Each row is a point on a landscape with many valleys, with its height.
From any point a ball rolls to the lowest of the 4 points nearest to it. It stops when none of these is lower. Distance is the straight distance between rows; heights are no part of it.
k36 height 19.4: [ -4 -30  17   6  -7  -9  -7 -28 -20  -1  -4 -10   3 -14 -14  -5  -2 -38
  35  -3  -4  18]
k65 height 41.7: [-10  54 -30 -19  -6  26  15  18 -14 -32  30  17  12  33  46   6 -50  32
 -71  -5 -18  -2]
k191 height 46.3: [ 27 -50  21  16  -8 -25 -13 -27   7  29 -19 -25  -3 -28 -31  10  41 -23
  54   3   4   0]
k614 height 27.2: [-14  21  -8   1 -12   7  -7   8  -2  -3   8  19   4   5  11  -2 -10   7
  -7   3 -14   7]
k392 height 11.8: [-14  54 -20 -60 -10  13   0 -12 -28 -39  36   4  23  32  42 -20 -44   2
 -35 -19 -14  14]
k15 height 25.3: [-11 -30  21  -9 -15  -9  -7 -32 -26 -11   5 -15   2 -17 -13  -8  -7 -40
  33   2  -1  23]
k807 height 40.1: [ 26 -56  21  20  -2 -21 -11 -11  26  32 -28 -14 -14 -27 -22   3  32 -17
  42   6   9  -9]
k121 height 42.3: [-15  49 -24 -22  -7  17  11  12 -18 -36  34  13  12  26  35  10 -49  28
 -62  -1 -13  -5]
k586 height 3.7: [-15  68 -22 -16   7  27  -1  41  15  -7  18  27  11  31  34  12 -36  43
 -74  11 -14 -20]
k840 height 14.2: [-13  54 -25 -52  -7  15   9  -3 -26 -41  34   2  19  36  36 -11 -48  17
 -45 -16 -12   9]
k391 height 41.3: [  6 -16   6  16  15 -10   1  -4   5  23 -14 -19  -2  -7 -21  -8  18 -13
  15  -1   8  -7]
k627 height 34.2: [  5   6  -6  10   9  -4  10  34  28   3 -17  24 -12  11  -1  10  17  23
 -24  -1  14 -23]
k867 height 36.9: [ 31 -63  32  30  12 -16   8   1  37  32 -39   9 -24 -38 -30  17  38 -14
  43   4  22 -13]
k861 height 23.2: [ -1  -4   8 -11  -1   7  11  -5 -26  -7   3  -5  12 -11 -13  -7   0 -10
  12  -4  -5  18]
k12 height 21.2: [ -2 -36  14   2 -15  -7  -8 -36 -25  -3  -3 -17   2 -13 -18  -6   0 -34
  47  -7   2  21]
k67 height 44.5: [ -8  42 -22   4  33  26   4  44  28  -5   0  35 -10  33  25   6 -26  42
 -59  11  14 -29]
k604 height 45.5: [ 11 -20   9  18  15  -6   2   0  14  22 -20 -21  -6  -9 -20  -8  22  -5
  13  -2  16 -10]
k306 height 27.7: [  5  -7   6  16   5 -12  -1   4   1  21  -5 -14  -2   0 -17  -2  16  -9
   3   9  11  -7]
k647 height 39.0: [-28  39 -17 -41 -22   7 -18 -31 -45 -30  38 -19  20  27  32 -21 -24 -12
  -7 -11 -14  25]
k474 height 13.3: [ -9  42 -29   1  18  17  -1  20  12 -10  17  20  -2  12  12   0 -20  29
 -38   8   5 -17]
k231 height 38.7: [-12  59 -23 -14  -2  22   5  26  -4 -22  29  22  10  23  38  11 -44  31
 -73   6 -19 -10]
k287 height 44.6: [ -7  26 -26  13  12   3   0  31  24  -1   3  23 -15  29   7   5 -13  35
 -28  10  10 -33]
k321 height 15.6: [-25   8  -4 -30 -25   2   4 -16 -25 -29  17 -18  14   8  14 -13 -10   1
   3   1  -9  23]
k262 height 35.0: [  7 -27  10  37  13   4  11  26  28  24 -23   3 -22 -11  -8   9  22  12
  -4   9  26 -17]
k522 height 34.9: [ -2  -5  15  -2   3  -3   7 -10 -16  -3   2  -2   9 -13 -16  -5   3 -21
  13   0  -6  15]
k871 height 13.6: [  8 -30  12  46  16   2  19  23  36  22 -23   7 -22 -20 -17  17  24  11
   0  16  27 -18]
k491 height 46.5: [  5 -20   8  34  10   1   3  32  25  26 -25   9 -23   1  -4  13  16  12
 -13   5  22 -18]
k996 height 18.7: [-19   7  -4 -16 -24   2   2  -6 -25 -19  16  -5  10   6  10  -3 -15   5
   3   4 -11  17]
k750 height 32.6: [ -1  25 -22   3   8   3  -6  25  17   8  -1  20  -5  20   3  -5  -3  25
 -14  -2  -3 -18]
k519 height 43.7: [-16  -4   8 -40 -24  -4  -4 -21 -28 -19  16 -27  16   6  11 -28  -9 -23
  14  -5 -23  25]
k500 height 27.9: [ 11 -43  25  24   6 -20  10   9  35  32 -32  -6 -21 -24 -29  10  22   1
  31   7  11 -21]
k281 height 20.7: [-14  72 -28 -20   8  32   1  42  18  -8  19  28  11  33  32  11 -38  48
 -79  10 -11 -22]
k547 height 37.9: [-11  55 -20  -8  10  24  -9  36   6  -2  26  24   5  26  33   9 -43  34
 -64  10 -13 -20]
k329 height 41.4: [  8   1   5  12   4 -10   1   2  -2  12   1  -2   4   1 -18   0  17 -11
   0  12  10  -6]
k246 height 21.0: [  4  -2   5  16   2  -8  -2  17  13  15  -5   6  -9   3  -3   4  19  -4
 -11  15  15 -11]
k116 height 19.5: [-15   6  -1 -10 -21   6   1  -2 -27 -11  13  -3   7   3   5  -2 -10   6
   7   4 -12  15]
k251 height 43.4: [ -6 -30  17 -31 -16  -2  -4 -33 -29 -24  13 -24   9 -17  -5 -15  -7 -40
  29   1   1  26]
k773 height 26.6: [  9 -28  17  56  19  -1  16  27  47  30 -26  16 -22 -20 -24  24  24  11
   2  21  21 -22]
k930 height 29.8: [-12  53 -31 -33  -7  19  15   7 -26 -38  35   8  14  39  41   1 -52  28
 -59  -8 -10   3]
k529 height 24.2: [ 43 -45  21  58  36 -20  12  20  51  44 -36  17 -20 -32 -53  31  45   5
  27   9  27 -29]
k301 height 6.3: [ 37 -49  30  49  31 -19  11  16  48  39 -37  17 -19 -36 -50  27  45  -3
  34   2  22 -23]
k2 height 27.5: [ -2  -8  16 -14  -1   2   9  -8 -24 -11   0  -3   9 -12  -9  -9  -2 -23
  15  -3  -6  22]
k20 height 38.9: [  4   4  -1  17   9  -4  10  40  32   6 -16  24 -17   8  -7  16  19  26
 -26  -4  16 -29]
k441 height 37.8: [-23  43 -19 -18  -1  12  -2  16 -21 -21  25   7   4  17  26   5 -40  24
 -39 -19 -10  -5]
k909 height 42.4: [-23  20 -17 -21  -8  16  -2  -5 -19 -25  14   5   5   4  32  -8 -25  11
 -21 -13  -8  18]
k576 height 36.0: [ -6  45 -27  -2  23  28  -8  35  13  -1  18  24  -4  24  29  -1 -34  33
 -52   8   2 -22]
k578 height 5.1: [ -4 -13  20   8   3 -11  -1 -16 -15   4  -5  -6   7 -11 -17  -4   5 -29
  20  -4  -9   9]
k823 height 32.7: [-20  45 -20 -14  -3  14  -3  18 -20 -20  29   8   6  17  26  11 -42  26
 -49  -8 -14 -10]
k347 height 40.6: [ 28 -64  43   7   0 -18 -11 -38 -13  22 -25 -34   2 -38 -27   5  53 -47
  67  -5 -10  30]
k467 height 33.0: [ 16 -40  20  15 -11 -26  -7 -41  -2  10 -15 -22   5 -27 -32   9  38 -31
  51   2  -6  11]
k804 height 29.7: [ -6 -19  19   1  -4  -9   0 -20 -18   0  -2  -5   6 -16 -15  -7  -3 -34
  26  -3  -9  17]
k456 height 27.4: [ 16 -26   8  14  11 -12   4 -14  18  16 -22 -17  -3 -22 -17 -10  26 -19
  22   0   6  -4]
k891 height 25.2: [-16  18  -9   1 -16   7  -4   4 -10 -10  13  13   7   2  14  -1 -14   7
  -7   4 -13   9]
k458 height 27.6: [ 19 -34  12  17   5 -18  -4 -26  18  10 -18 -15   0 -25 -17  -5  26 -28
  30   5   1   2]
k611 height 44.4: [ 33 -56  25  12  -1 -18 -11 -26   6  30 -23 -29  -3 -35 -33   7  53 -25
  59  -1   9   5]
k680 height 37.7: [-15  51 -24 -13  -3  16   4  21 -15 -23  34  14   9  20  29  12 -45  28
 -59   1 -13  -8]
k713 height 31.4: [  4 -45  22 -15 -13  -9   3 -54 -21  -8 -19 -25   7 -20 -25  -3  21 -38
  66 -11  -3  35]
k477 height 31.9: [ 10 -28   9  22  13 -11  15   4  31  19 -24 -13 -15 -19 -24   5  27   3
  12   8  23 -17]
k91 height 41.8: [  2  22 -27   8  10   2   0  32  21   4  -4  20 -13  27   0   0  -4  33
 -18   0   7 -26]
k68 height 22.9: [-23  11  -3 -38 -22   2   2 -21 -26 -30  19 -21  17   7  14 -19 -10  -1
   6  -2 -12  26]
k69 height 26.2: [-24  22 -19 -30 -16  10  -8 -17 -31 -26  26  -7   8  21  41 -17 -28   4
 -18 -15  -6  18]
k582 height 13.8: [-13  37 -24  -1   8   5  -5  20  18  -2   9  21  -1  19   2   1 -13  27
 -23   8   0 -20]
k32 height 25.9: [ -6 -40  16 -11 -17  -8  -9 -46 -29  -5  -8 -29   2 -13 -22  -8   3 -38
  55 -10   1  27]
k696 height 13.0: [-25  41 -11 -46 -15   1 -12 -16 -27 -36  37   2  15  27  40 -15 -37  -7
 -32 -14 -13  15]
k463 height 30.7: [ 33 -56  29  36  19 -14  12  12  37  34 -39  10 -22 -36 -36  16  32  -4
  44  -2  19 -18]
k258 height 46.2: [-11  56 -22  -9  21  28  -4  51  19   7   9  31  -3  41  29   8 -35  49
 -65   8   1 -27]
k648 height 20.2: [ -6  39 -31   2  21  19   1  28  18 -10  14  24  -6  19  19   0 -27  31
 -45  15   9 -22]
k736 height 39.4: [ -9  39 -21   9  29  14   6  38  30  -5   6  34 -14  30  23   5 -24  35
 -52  14  14 -29]
k244 height 30.6: [-11  70 -31 -17   2  31   8  35   8 -20  20  26  14  30  40   9 -38  42
 -80   0 -22  -8]
k90 height 34.4: [ -9 -19  20 -10  -6  -3   4 -15 -20 -12  -1  -7   7 -17  -9  -9  -4 -33
  19  -1  -6  22]
k60 height 38.5: [ 10 -25   4  25  13  -3  11   9  18  21 -22 -14 -16  -9 -14   2  23   6
   7   8  23 -15]
k444 height 40.7: [-20  49 -17 -53 -23  16 -15 -34 -46 -43  49  -1  25  22  38 -19 -33 -17
 -22  -7 -15  25]
k63 height 31.8: [-19  33 -16  -8   3  14  -1  10   2 -16   9  20   6  -4  19  -1 -19  17
 -21  -6 -10   1]
k548 height 43.5: [  9   8 -21  20  13   8  11  40  27   1 -10  23 -19  18   2  11   6  38
 -24  -3  15 -35]
k697 height 32.8: [  0  -5   7  21   7  -5   4  37  28  16 -22  17 -20   5  -2  12  21  13
 -19   2  15 -25]
k885 height 23.5: [  5 -36  11  10  -6  -7  -5 -37 -21  -2  -6 -17   0 -20 -20  -6   9 -34
  46  -7   0  19]
k971 height 47.5: [-23  37 -23 -17   4  17  -4  11 -19 -18  17   6   5   9  24  -1 -36  21
 -32 -21 -12   1]
k273 height 16.1: [-24  12  -6 -14 -23   5   3 -10 -21 -26  17   1   8   3  18  -3 -13   5
  -5   4  -8  18]
k583 height 40.0: [ 22 -46  21  18  -9 -26 -11 -33   5  18 -16 -22  -1 -30 -28   8  41 -27
  50   6   0   5]
k860 height 26.3: [  9 -34  19  29  12 -16  18  10  36  24 -26  -8 -19 -23 -29  13  22   7
  20  13  18 -23]
k967 height 15.3: [ 26 -42  20  45  16 -11  15  20  36  39 -34   4 -21 -22 -41  24  24  10
  33   3  16 -25]
k837 height 21.3: [ 41 -44  16  58  32 -14  14  20  45  41 -35  14 -22 -28 -50  26  37   9
  30   7  23 -27]
k43 height 19.9: [ -5  -2   2 -16 -14   5   6  -2 -31  -8   8  -7   9   1  -3  -8  -9   0
  13  -6 -11  19]
k917 height 54.3: [-20  34 -19 -17   3  18  -1   7 -16 -18  16   9   6   4  27  -6 -30  18
 -28 -21 -11   8]
k81 height 43.1: [ -3 -21  12 -32 -18   3  -2 -17 -30 -15  10 -23  11  -6   8 -21 -11 -29
  20  -8 -10  27]
k74 height 19.6: [ -6   3   0 -11 -18   6   2  -2 -29  -7  11  -5   8   3   0  -5 -10   2
  10  -1 -10  20]
k451 height 45.7: [-21  50 -21 -31  -5   9   9  11 -22 -36  31   7  13  25  32   4 -47  23
 -52 -13 -11  -3]
k164 height 31.0: [  8 -43  25  -2 -12 -19   1 -51 -14  -2 -19 -22   5 -25 -30   6  32 -40
  60  -5  -7  31]
k881 height 26.4: [-14  63 -29 -62 -16  24  -4 -15 -35 -35  42   0  27  37  43 -24 -57   3
 -32 -20 -29  18]
k596 height 31.3: [ 18 -46  21  18  -1 -24  -2  -5  32  29 -29 -12 -15 -26 -22   2  28 -15
  36   7   4 -15]
k944 height 29.9: [-14  68 -26 -18  11  32  -2  48  22  -6  15  32   7  40  27  13 -36  54
 -74  12  -6 -33]
k41 height 30.4: [ -4  39 -25   6  26  24   0  34  25  -7   8  28 -10  26  22   1 -26  34
 -52  15  11 -27]
k319 height 40.5: [ 10 -52  39  -5 -15 -26  -1 -48 -16   5 -24 -25   5 -26 -29   5  34 -48
  67  -3 -13  37]
k362 height 37.0: [-29  31 -15 -30  -8  10  -6   0 -24 -25  21   4   7  20  36  -7 -38  11
 -31 -24 -11   7]
k229 height 12.8: [-13  33 -18  -1   4   3  -7  18  15   2   5  21   2  11   7  -3  -9  18
 -13   0  -9  -7]
k259 height 59.3: [ 34 -65  25  20  -1 -17  -7 -13  20  32 -28 -11 -17 -36 -27   6  41 -17
  50   6  21  -7]
k818 height 33.6: [-21  15  -2 -44 -20   5   0 -29 -29 -32  20 -31  23  11  19 -26  -6 -10
   3  -4 -17  28]
k455 height 50.1: [-26  37 -18 -27  -4  10  -4   8 -22 -22  20   5   5  16  31   1 -41  19
 -35 -24 -11   2]
k168 height 51.0: [-26  43 -15 -35  -7   3   1   5 -24 -31  27   5  11  26  33  -1 -44  17
 -42 -18 -14   0]
k567 height 12.5: [ 35 -65  30  27  10 -15   4  -2  32  31 -34   4 -23 -39 -27  13  40 -14
  48   4  24 -12]
k325 height 52.3: [-11  55 -22  -7  14  27  -7  44  12   2  16  26  -1  31  30   6 -38  37
 -64   8  -7 -22]
k293 height 23.1: [ 15 -29  12  18   8  -7  -1 -23   7  12 -17 -14   1 -20 -16 -11  22 -28
  28  -3   0   8]
k128 height 39.2: [  3 -10  10  32  10  -1   4  38  27  22 -25  14 -21   3  -5  14  19  16
 -17  -3  19 -24]
k733 height 47.4: [  6  20 -16   3   6   5  -4  23  16   8  -7  19  -2  15   5  -7   5  15
 -13  -1  -3  -9]
k322 height 26.0: [-22  12 -16 -24 -20  12   1 -14 -21 -32  20  -4   8   6  30 -11 -20   6
 -13  -4  -5  21]
k158 height 11.6: [  3  -4   4  18   4 -11  -3   8   6  19  -3  -7  -7   4  -9   1  20  -5
  -4  11  15 -11]
k587 height 68.8: [ 35 -66  27  16   3 -18  -7 -17  17  32 -28 -18 -14 -39 -30  12  49 -17
  54  10  26  -3]
k886 height 53.6: [  3  -6  13  13  11 -11  -3  -5  -5  17  -8 -13   4  -6 -21  -3  16 -19
  15  -1   0   0]
k75 height 21.7: [ 27 -40  16  56  20  -8  15  26  40  43 -31  10 -22 -21 -42  25  26  13
  28  10  19 -26]
k822 height 34.7: [-21  18 -13 -34 -19  10  -3 -25 -31 -33  23 -21  15  17  27 -21 -14   1
  -5  -7  -5  26]
k521 height 8.9: [ 9 10 -6  6 -4 10  1  3 -9  0  8  7  7  0 -1 -5  3  1  0  6 -1 11]
k688 height 24.9: [-17  36 -17  -3   2   8  -3  11   8  -6  10  21   2   3   8  -1 -12  14
 -18   0 -12   0]
k689 height 45.6: [  5   3   9   6   5  -4   5  -4 -10   2   4  -2   9  -7 -19  -1  13 -12
   6   7   2   7]
k943 height 31.6: [  8 -20   6  27   6  -5   5  15  14  24 -16 -10 -16   0  -8   0  18   4
  -1   9  23 -15]
k784 height 20.0: [-26  29 -16 -36 -21   4 -16 -16 -32 -29  33  -7  10  27  42 -18 -33  -3
 -22 -14  -8  17]
k570 height 17.8: [-15  42 -23  -2  13  10  -4  18  13  -9  12  21   2   8   4   0 -17  24
 -24   4  -4 -15]
k597 height 37.3: [ 17 -39  17  18  -7 -22  -5 -36   6   6 -14 -17   2 -28 -25   4  33 -32
  45   6   0   8]
k935 height 3.2: [-22  47 -17 -54 -10   4  -1  -6 -23 -41  33   3  18  28  36 -14 -42   4
 -40 -18 -12  12]
k990 height 53.1: [-24  26 -18 -20  -3  15  -1   3 -20 -22  14   6   6   9  32  -9 -33  14
 -27 -23 -13  10]
k957 height 26.5: [  5 -41  16  -2 -11  -8   1 -47 -24  -7 -14 -21   2 -17 -25  -4  16 -34
  57  -9   2  28]
k125 height 18.6: [ -4   7  -5   0 -13  10  -1   2 -24  -3  11   3   7   1   1  -3  -8   6
   4   3 -11  15]
k759 height 36.1: [ 14 -44  32   6 -13 -23  -5 -42 -12   8 -22 -25   6 -25 -34  11  40 -38
  62  -4 -12  25]
k579 height 34.6: [-15  55 -22  -6   2  20  -4  28  -2 -13  31  21   7  22  32  13 -43  29
 -62   9 -16 -15]
k864 height 20.5: [-17   2   3 -26 -26  -1   4  -9 -29 -15  12 -17  12   5   5  -7 -12   0
   9  -3 -12  21]
k291 height 29.3: [ 15 -39  19  12 -10 -22   1 -45 -10   2 -14 -20   6 -28 -32   8  32 -32
  52   0  -6  18]
k993 height 28.5: [ 12 -31  13  13   9 -19   5 -12  27  17 -27 -16  -8 -25 -18  -7  27 -17
  24   7   7  -7]
k879 height 36.5: [  0  23 -15   1  -2   7  -8  18   7   7   2  22   1  13   8  -7  -3  14
  -8   0  -8  -2]
k771 height 18.5: [ -8  46 -31   1  18  24  -3  23  -2  -7  21  14   2  12  19   3 -31  32
 -44   1   1 -14]
k88 height 39.8: [ -3  -3   6  26   9  -4   6  44  31  17 -21  20 -19   4  -8  21  19  23
 -24  -4  15 -31]
k814 height 19.2: [-12  56 -31 -45 -12  20  11   0 -29 -35  37   3  19  44  39 -10 -56  23
 -49 -13 -13   9]
k517 height 29.2: [ 11 -38  19  17   7 -23   9  -3  34  22 -27 -14 -13 -24 -24   1  28  -7
  26   8   9 -16]
k200 height 24.5: [  6  -2   1  13   4  -8   1  23  21  12 -10  12 -10   6  -1   3  22   3
 -16  12  15 -13]
k965 height 45.4: [-10  28 -23  16  20   7   8  35  32  -5   3  29 -18  31  17   7 -20  37
 -42  15  11 -36]
k585 height 24.7: [-25  27 -17 -35 -21   7 -17 -22 -36 -27  34 -12  16  27  40 -19 -28  -5
 -15 -10  -8  22]
k241 height 36.6: [ 21 -45  25  12 -12 -27  -9 -36  -3  19 -17 -27   3 -29 -32   8  42 -31
  56  -1  -6  11]
k462 height 38.8: [ 10  11 -15   8  12   3   7  34  27   2 -14  21 -12  14   1   3  12  25
 -20  -2  12 -20]
k478 height 36.2: [ 11 -28  11  29  13  -3  16  10  26  20 -23 -12 -16 -16 -18   6  24   7
   9  11  25 -18]
k898 height 32.1: [  9 -18  11  16  13  -8  -4 -14   0  16 -16 -15   4 -12 -16 -11  12 -25
  22  -6  -4   5]
k634 height 23.4: [-15  44 -28  -7  12  22  -4  14  -6 -15  22  12   4   7  16   1 -29  27
 -35 -10  -6  -7]
k261 height 40.8: [ 26 -69  43   8  -1 -21  -9 -45 -20  18 -23 -32   2 -34 -25   7  45 -51
  67  -6 -13  35]
k716 height 31.5: [ -3 -15  13 -23  -5   4   8  -9 -26 -13   4 -10  11 -10  -2 -15  -9 -19
  14  -6  -9  25]
k832 height 39.3: [ 12  12 -14   3   9   4   1  25  20   5 -10  20  -6  14   5  -6  11  14
 -15   2   4  -9]
k300 height 38.0: [  8   6   0  10   2  -4   1   5   0   6   3   8   5   1 -11   0  19  -6
  -4  16   9   0]
k406 height 30.3: [ 17 -38  17  18   1 -24  -1 -19  27  18 -21 -14  -8 -25 -18  -3  31 -25
  35   8   3  -7]
k534 height 19.1: [-13  62 -28 -61 -13  20   0  -9 -32 -35  39  -1  27  43  41 -22 -54   8
 -35 -20 -24  15]
k256 height 17.6: [-13  53 -24 -59 -12  14  -6 -17 -31 -38  41   3  24  31  43 -23 -47  -4
 -34 -17 -17  19]
k693 height 21.6: [ 23 -47  24  36  13 -15  14  15  35  37 -36   1 -20 -24 -35  16  24   7
  38  -2  14 -24]
k848 height 52.2: [ 29 -55  18  19  -5 -23 -13 -18  15  28 -21 -22  -7 -28 -24   4  39 -21
  48   8   7  -4]
k959 height 22.1: [  6 -10   6  18   8 -10  -1   5   7  22  -6 -13  -6   2 -12   0  17  -4
   2   6  17 -12]
k779 height 38.6: [ 18 -56  38   9 -10 -25  -8 -42 -14  15 -23 -28   3 -26 -30   7  42 -43
  65  -7 -15  25]
k612 height 28.1: [  3  -3   5  13   6  -7   3  29  26  12 -14  17 -16   8   0   9  21  10
 -22   7  15 -19]
k644 height 28.3: [ 13 -36  18  55  12  -7  16  24  42  35 -25   9 -21 -20 -33  24  22  13
  16  19  21 -24]
k808 height 40.4: [ 16 -36   8  19  -6 -12  -1 -40  -3   2 -14 -15   1 -25 -23  -3  22 -32
  43  -1   0  15]
k682 height 40.9: [ 16 -60  42   3 -10 -25  -7 -45 -20  14 -25 -29   2 -25 -29   8  40 -48
  70  -5 -16  34]
k270 height 46.4: [ 30 -61  28  24   6 -16   4   3  32  35 -38  -1 -22 -29 -26   9  30 -10
  43   2  15 -13]
k869 height 21.5: [-26  28 -12 -37 -14   5 -13 -10 -27 -28  27  -1   8  26  41 -13 -36   1
 -28 -20 -11  13]
k5 height 15.7: [ -5 -29  21   5  -9  -9  -6 -31 -25  -2  -2 -13   2 -15 -13  -5  -5 -39
  36  -3  -1  18]
k264 height 26.8: [ 12 -40  16   7  -9 -12   1 -47 -13  -2 -14 -18   5 -24 -27   1  29 -35
  54  -5  -1  23]
k485 height 28.2: [  8 -36  20  23  10 -18  14   5  33  23 -29 -11 -14 -23 -28   8  24   1
  23   8  15 -20]
k326 height 33.8: [-22  28 -17 -39 -22  13  -8 -28 -39 -30  30 -23  16  22  32 -22 -17  -6
  -5 -10  -5  26]
k532 height 33.5: [-10 -32  19 -20 -19 -11  -9 -39 -29 -15   7 -24   5 -17 -15 -10  -3 -39
  40   2   7  23]
k668 height 26.1: [  3   2   5  -6  -4   7   9  -4 -21  -6   4  -1  12  -6 -12  -4   3  -6
   8   2  -2  15]
k661 height 19.3: [  6 -10   6  18   4 -10  -3  12  13  22  -7  -2  -9   4  -6   3  19  -1
  -7  12  18 -12]
k599 height 33.4: [-22  26 -14  -7  -9  12   1  -1  -5 -21  12  14   4  -3  20  -6 -17   9
 -19  -4 -14  12]
k956 height 27.1: [-22   4   5 -38 -25  -4   1 -14 -29 -21  14 -24  14   7   9 -16 -11  -8
  11  -2 -18  23]
k968 height 45.8: [ -4  23 -25  21  15   3   5  37  29   0   0  28 -21  32  11  10 -16  36
 -33   8  11 -36]
k42 height 29.1: [  9   4   1   6   2   1   2   1  -6   0   6   4   7  -2 -11  -3  15  -5
  -1  12   6   6]
k921 height 23.0: [  9 -35  18  40  10 -11  16  15  36  26 -26  -1 -19 -21 -34  19  22  10
  23  13  19 -23]
k839 height 29.6: [ 10 -29  11  16  13 -13  12   0  31  19 -25 -18 -11 -21 -24  -2  27  -5
  21   7  17 -16]
k297 height 39.6: [ 26 -56  34  11  -2 -21 -13 -33 -10  24 -24 -31   3 -32 -33   9  51 -34
  63  -8  -6  18]
k432 height 25.0: [  9 -40  12   7  -9  -7   0 -45 -22  -5 -11 -18   4 -18 -24  -5  15 -35
  54  -7   2  24]
k461 height 47.9: [ -6  44 -23  -3  29  28   2  47  21   1   5  32  -6  34  29   4 -29  43
 -61   9   8 -29]
k505 height 28.4: [  9   5  -2   7   6  -1   1  22  19   7  -7  17  -8   8   2  -3  21   4
 -17   8  12 -11]
k692 height 14.9: [  8 -28  11  18   4  -8  -6 -25  -8  10 -12 -12   2 -17 -15  -9  10 -33
  34  -6  -5  12]
k914 height 48.1: [ -4  48 -25  -1  24  29  -7  43  17   3  11  28  -5  30  29   0 -33  38
 -58   8   3 -24]
k843 height 21.4: [ -3   9  -9   4 -13  10  -5   7 -12   0  11  12   4   2   6  -1  -8   5
  -2   3 -12  11]
k436 height 31.7: [-11  55 -26 -60 -17  19 -11 -26 -43 -40  47   4  25  24  45 -25 -46 -12
 -26 -15 -21  25]
k473 height 28.0: [-18  45 -26  -8   7  20  -3  19 -18 -14  27   7   4  12  22   7 -40  28
 -43  -9 -10  -7]
k810 height 24.8: [ -7  46 -27  -2  12  25  -8  30  -1  -4  25  18   1  19  25   4 -39  31
 -51   4  -2 -17]
k390 height 39.7: [ 28 -52  26  12  -6 -22 -13 -30  -4  26 -20 -30   0 -31 -34  11  45 -29
  57  -3  -4  10]
k24 height 34.5: [  7   8  -8   5  11   1   6  27  28   4 -14  21  -9  12   2  -2  18  15
 -18   0  11 -15]
k471 height 22.2: [ 10   9 -10   6  -5  10  -4  10  -6   4   6  15   3   5   3  -5   4   3
  -5   8  -4   7]
k199 height 34.0: [ 21 -42  15  20  -8 -26  -9 -29  15  16 -16 -17  -2 -27 -24   1  32 -28
  38   9   2  -2]
k228 height 38.4: [ 19 -51  34   9  -9 -24  -8 -38 -13  20 -22 -29   2 -29 -34  10  44 -35
  62  -4 -10  19]
k635 height 32.2: [-25  40 -15 -43 -24   7 -20 -28 -43 -31  42  -9  19  28  36 -20 -28 -11
 -15  -7 -10  23]
k382 height 27.8: [ -1  16 -14   7  -9   9  -8  11  -2   3   7  16   3   6   9  -6  -6   5
  -4   2 -11   6]
k558 height 34.1: [ 14   7  -7   6   5   2  -2  15  16   5  -3  16  -4   6   3  -7  15   2
 -14   9   7  -3]

Two balls start at each pair of points below. Name the first point that both come to, or write none.
k390, k597 => k467
k583, k164 => k264
k65, k168 => k935
k587, k848 => k458
k326, k990 => k696
k455, k599 => none
